A landscape with many peaks, sampled at points; each row gives a point and its height.
A climber steps from a point to whichever of its 3 nearest points has the largest rise for the distance, and stops where none of them is higher. Distance is the straight distance between rows; heights are no part of it.
J_688: [  5  63  -6  -3 -33  31  -6  30  16  26  29  11  32  -5  17  -8 -11  61
  -7   1]  (h 309)
J_823: [ -8 -99  30   2   2 -23  -2   0 -35   4 -43   2 -26   3 -56  -1   5 -40
 -23 -12]  (h 423)
J_292: [  6  13  11  10 -14  40 -10 -19  17  -7  12  14  -6  -4  35 -21  19  -2
  30  11]  (h 523)
J_302: [  5  15  -8 -12  30 -56  11   0  -3  10 -31 -24   6 -21 -34  44   3   0
 -19 -14]  (h 302)
J_861: [-21  13 -32 -20  32 -59  19  19 -33   7   1 -30  12  25 -20  19 -10   4
 -36 -22]  (h 157)
J_204: [ 17 -37  26  -5  29 -33  -9  -9   3 -13 -57  -6  -8 -20 -38  26   1 -18
 -22  -9]  (h 507)
J_736: [-25 -44 -15  -4  21 -59  10  13 -55  12   0 -17  -7  35 -46  16 -19 -15
 -27  -2]  (h 124)
J_839: [  4 -13  25   5   2  50 -16 -41  22 -16   2  13  -7  -4  27 -26  11 -21
  31  10]  (h 672)
J_119: [  8   0  -2   9   2   5 -10 -13  17  -8   7  15  -6   5  28 -21   4 -12
  12   8]  (h 368)
J_560: [ 10  10 -11 -12  19 -36   0   6  -1  -1  -6  -9  -1  -7  -2  18   4  -2
 -19   5]  (h 138)
J_60: [-18  11   6  16 -38  47 -14 -10   6  15  21  -9 -19  28  26 -35   6   7
  50  -1]  (h 575)
J_25: [-10 -64  13  -8  26 -45   9   3 -28   0 -42  -5 -19   2 -44  17   5 -29
 -23  -5]  (h 332)
J_3: [  0  10  21  21 -33  78 -11 -27  12  -4  17  -6 -10  19  30 -25  22   5
  48   6]  (h 393)
J_171: [ -1  29  23  22 -31  73   1 -14  15  -4  14   8  11  -7  28 -12  16  25
  55   4]  (h 337)
J_245: [ 11 -15   6   1  11  -7  -5 -11  16 -18 -12   7  -4 -11  16 -10   7 -20
  -6   4]  (h 275)
J_895: [ -3  12 -18  -1   7  -8  -6   8   6   5  21   2   1   6  19 -13  -8  10
 -15  13]  (h 169)
J_370: [ 21  43   0  10 -11  26  -2  14  22 -10  28  20  27 -22  22  -7   6  29
  13   3]  (h 338)
J_513: [ -7  36   4  23 -37  69  -3   0  19  16  20   1  -9  12  24 -26  11  20
  53  -4]  (h 419)
J_658: [ -5  21 -26 -13  36 -47  12  11 -14  -3  -9 -22   7  -2 -19  26  -7   4
 -33  -9]  (h 130)
J_593: [ 15  32   1  11 -15  28   2  -2  22 -12  16  15  10 -16  34 -12   7  16
  15   7]  (h 400)
J_642: [  5  20  12  13 -12  47   1 -25  23 -21   1  26   4 -24  34 -18  17   2
  32  11]  (h 577)
J_601: [ -8 -37   9  -8  21 -40   4  -2  -7  -7 -43 -10  -2  -6 -33  18   4 -22
 -21 -12]  (h 397)
J_290: [ -7 -17  18  -7  34 -53  12  -9 -18  11 -57 -24   1 -22 -52  45   5 -10
 -36 -14]  (h 542)
J_644: [ -2 -76  19 -14  12 -20  -9  -5 -17 -17 -15   8 -17   7 -24  -7   8 -44
 -19   1]  (h 398)
J_630: [ -6 -44  -2  -2   4 -42  12   5 -24  -4 -19 -10  -9  14 -33  14  -3 -19
 -27  -1]  (h 233)
J_244: [ -7  60 -22   5 -33  22   0  24  13  19  36   0  15  15  21 -13 -19  23
 -13   3]  (h 262)
J_493: [ 12 -16   5 -14  11 -27  -7  -3  18 -16 -20  -1   7  -4 -13  13   8 -14
 -12   5]  (h 216)
J_888: [  0  59   8   4 -59  64  -3  24   4  37  19   6  36  12  12  -7 -31  68
  25  -1]  (h 307)
J_765: [ -3  20  16  19 -25  57  -9 -19  24   1  12   3  -9   8  32 -27  15  -2
  49   4]  (h 443)
J_386: [ -9   7 -28 -15  25 -36   4  10 -12   0  19  -8  -1  14  -3   9 -18  -9
 -30   2]  (h 83)
J_483: [ -7   1  -3  -8  38 -56  15   2 -35   8 -25 -25  12 -14 -44  43  -5  -8
 -27 -19]  (h 300)
J_121: [ -5 -66   3 -17  16 -24  -2  -6 -11  -8 -10  -7 -22  17 -30   2  -3 -37
 -19  -4]  (h 630)
J_335: [ 15  48   8   0 -30  58   0   4  18  -2  16  24  11 -25  22  -6   3  33
  32   5]  (h 326)
J_220: [ 11  30  10  18 -20  38   2   1   6   4  21  11  -1  -5  28 -19   6   9
  26   8]  (h 359)
J_104: [  2  33 -12  16 -24  32 -10   5  14  15  32   8  -2   4  28 -25 -11  16
  19  -2]  (h 225)
J_405: [ 18  45  -6   7   2   7   6  11  35 -20   4  24  21 -43  27   0  10  26
   1   8]  (h 286)
J_474: [ -7 -10  -7  11  -6   8  -7   4  -4   7  31   0 -20  30  22 -16  -7  -8
   7  10]  (h 190)
J_318: [  6 -26  10  -3  11   5 -13 -20  14 -21  13  13 -15  19  23 -10   1 -23
  12   8]  (h 283)
J_198: [-21 -24 -26 -12  25 -38   7  25 -32   9  12 -13 -11  33 -12  13 -16 -19
 -19   1]  (h 115)
J_135: [-28 -63  -6 -14   5 -43   4  19 -51  -4   2  -8 -21  38 -34   3 -14 -32
 -20   3]  (h 72)
J_175: [-15  -7  -8  10  -7   3 -16  -5  -7  18  37  -2 -23  44  28 -32 -21  -7
  22  15]  (h 147)
J_572: [ 15 -36  11 -15  21 -11  -9 -24  25 -31 -27   0   0 -17   2  -1  11 -23
 -11  -2]  (h 244)
J_496: [  0  56 -19  -4   4  -6   8  16  11   4  20   3  13   1  10  -7  -5  26
 -19  -1]  (h 270)
J_63: [  3 -14  -3  -8  24 -45   1  -2  -5 -13 -40  -8  -2 -16 -34  33  -6 -15
 -28 -13]  (h 411)
J_708: [ 19  18  -1  -3  11 -13  -6   3  34 -14 -11  11  19 -37   7   6  20  14
 -11   3]  (h 253)
J_452: [ -9 -83  36  -7   3 -25   0  -5 -25  12 -53  -5 -23 -13 -56   7   7 -38
 -33 -15]  (h 498)
J_360: [ 22  29  -6  -4   4   0   7   4  31 -17   4  23  33 -49  21  10  20  20
   8   6]  (h 274)
J_524: [ -5 -60  -3 -11   9 -26  -2  -7 -18 -11   4   3 -20  24 -13  -7  -5 -35
 -16   0]  (h 378)
J_556: [ 11  33 -10   7  -4   6   6  11  23  -8  17  12  10 -20  20   3  -4  14
   3   2]  (h 324)
J_224: [ 19  37   7  24 -26  62   0  -2  20   2  16  20  16 -18  28  -7   4  21
  31   7]  (h 298)
J_453: [ -7  26 -15   8 -25  32  -8  -3  10  30  31   7  -4  32  27 -27 -11  12
  21   6]  (h 133)
J_262: [ 16  54  21  15 -32  74  17   0  14 -15  19  18  19 -34  31   5  20  29
  35  11]  (h 308)
J_573: [  0 -10  14   8 -12  27 -11 -24   6  -7  20   3 -23  11  38 -27   4 -21
  26   6]  (h 196)
J_598: [ 15  28   0  12  -3  31  -2  -7  18 -24   7  19  18 -30  33   2  24   9
  22   7]  (h 482)
J_770: [ 14 -38  -1 -12  13 -23 -10 -10   8  -9 -20  15  -8   1 -12  -1   3 -18
 -10 -12]  (h 203)
J_392: [  9  17  26  14 -28  80  -2 -41  19 -18   3  -2  -4 -17  35 -15  23  -1
  52  16]  (h 356)
J_133: [ -2 -63  12  -7   6  -4  -5 -17  -8 -15   1   3  -7  12   5 -15   0 -34
  -7  -4]  (h 295)
J_301: [ 10 -65  24  -4  15 -24  -4  -9 -16   3 -53  -9 -11 -17 -44  16   7 -30
 -28  -7]  (h 594)
J_207: [  6  18  -1 -12  24 -41   4   3  22 -15 -30   5  16 -35 -13  28   6  -1
 -21   1]  (h 107)
J_711: [ -9  42 -13  14 -35  36   2  24  11  28  32  -3  15  17  20 -21  -9  37
  13   7]  (h 209)
J_657: [-23 -14 -13 -10  31 -58  14   2 -49  12 -20 -28  -2   8 -40  29 -19   2
 -29  -7]  (h 230)
J_805: [  6 -85  14 -14  16 -20 -21 -15  -1  -8 -35  10 -16  -2 -35 -14  14 -36
 -16 -12]  (h 360)
J_796: [ 22  -3  14   9  -1  22  -2 -15  17 -13   1  13  -1 -16  27 -18  13 -11
  25   8]  (h 480)
J_78: [  2  -4  -6  -7  -9   6  -5  -6   6   2  15   9 -18  15  26 -20  -3 -14
  16   8]  (h 268)
J_707: [-17 -75  11 -15   2 -38   9   3 -47   2 -24  -9 -26   1 -50   1  -6 -50
 -24 -10]  (h 197)
J_436: [-11 -33 -19  -1  17 -21   3   8  -3  -5  11  -5 -17  22   0   7 -17 -16
 -15  13]  (h 45)
J_774: [-11  -9 -22  -9  26 -45   9   3 -21   1 -14  -8  -1   7 -27  18  -7 -16
 -19  -5]  (h 106)
J_492: [ -9  34 -30  -7  23 -36   7  11  -9   1  12 -14  13   4   9  15 -16  12
 -28  -4]  (h 108)
J_928: [ 12  34 -23  -1  11  -6  -4  11   5  -7   8  -5  10  -2  17  -5  -2  16
 -11  -2]  (h 239)
J_202: [-19  23   7  12 -47  76 -13  -2   1  17  27  -6 -10  44   9 -28   8  25
  61   0]  (h 487)
J_910: [ 10  56   1  14 -52  54   3  23  14  23  27  18  20 -11   8  -5 -14  51
  14  11]  (h 325)
J_722: [-18 -24 -15  -8  22 -54  18  10 -42   2   2 -22 -10  25 -31  26 -13 -11
 -23 -12]  (h 173)
J_692: [ -2 -10  26   0  31 -58   6 -12 -11   9 -63 -13  11 -39 -54  44  -1  -6
 -30 -15]  (h 631)
J_907: [ 10  27 -17   3   6   5  -5   7  20  -3  15   7  -3  -7  28  -6  -1  18
  14   4]  (h 263)
J_191: [  7  51   6  11 -47  72   2   4  11  13  27  11  19  -2  16  -9  -2  39
  46  10]  (h 369)
J_190: [  1  61 -23   8 -13  17  15  33  23  13  21   1  26 -20  19  -6  -6  32
  -7   1]  (h 292)
J_153: [  2  -2  -7 -13  22 -25   0  -1   4 -14 -15  -6  -5   4   2  10   6 -13
 -21   0]  (h 162)
J_148: [  4 -47   9 -14  23 -13  -3  -4   2 -15  -8   2 -11   9  -5   1   1 -30
  -7   1]  (h 254)
J_843: [-22 -21  -6 -11  32 -62  21  -9 -32   6 -30 -26   7 -10 -54  37   2 -14
 -32 -23]  (h 388)
J_758: [-22  -1 -27 -22  39 -62  16   3 -47  20  -4 -33  16   3 -40  44 -18  13
 -40 -12]  (h 189)
J_949: [ 11  53  -7  -4 -15  19   2  23  21   6  24  18  15 -18  28   3   0  42
  -7   2]  (h 306)
J_820: [  2  47  -2  15 -54  69  -8   9   8  28  27  -2  10  17  10 -29  -5  44
  38   0]  (h 458)
J_441: [ 16   6 -14  -5  13 -18 -12  12  20 -11   3  -2   8  -7  14   6  -6   7
 -15   4]  (h 187)
J_811: [-16 -65   9  -1  11 -53  19   0 -44   1 -25 -15 -24  15 -45  19   0 -27
 -24  -8]  (h 150)
J_568: [-10  37   6  14 -51  58 -14  -1   1  32  26  -5  -3  36  16 -28 -12  32
  46   5]  (h 625)

Where does a climber stop that starts at each point below?
J_207 -> J_642
J_572 -> J_642
J_175 -> J_642
J_711 -> J_568
J_441 -> J_642
J_658 -> J_692

Call two points neighbours if one is among the 3 nearest of the other. Go from one point of each pair to the other, from neighbour to neighbour, staying as high as possible. Name the lowest point that can't be avoided.
J_60, J_839 -> J_765
J_692, J_568 -> J_770
J_642, J_839 -> J_292
J_121, J_301 -> J_805
J_60, J_568 -> J_202
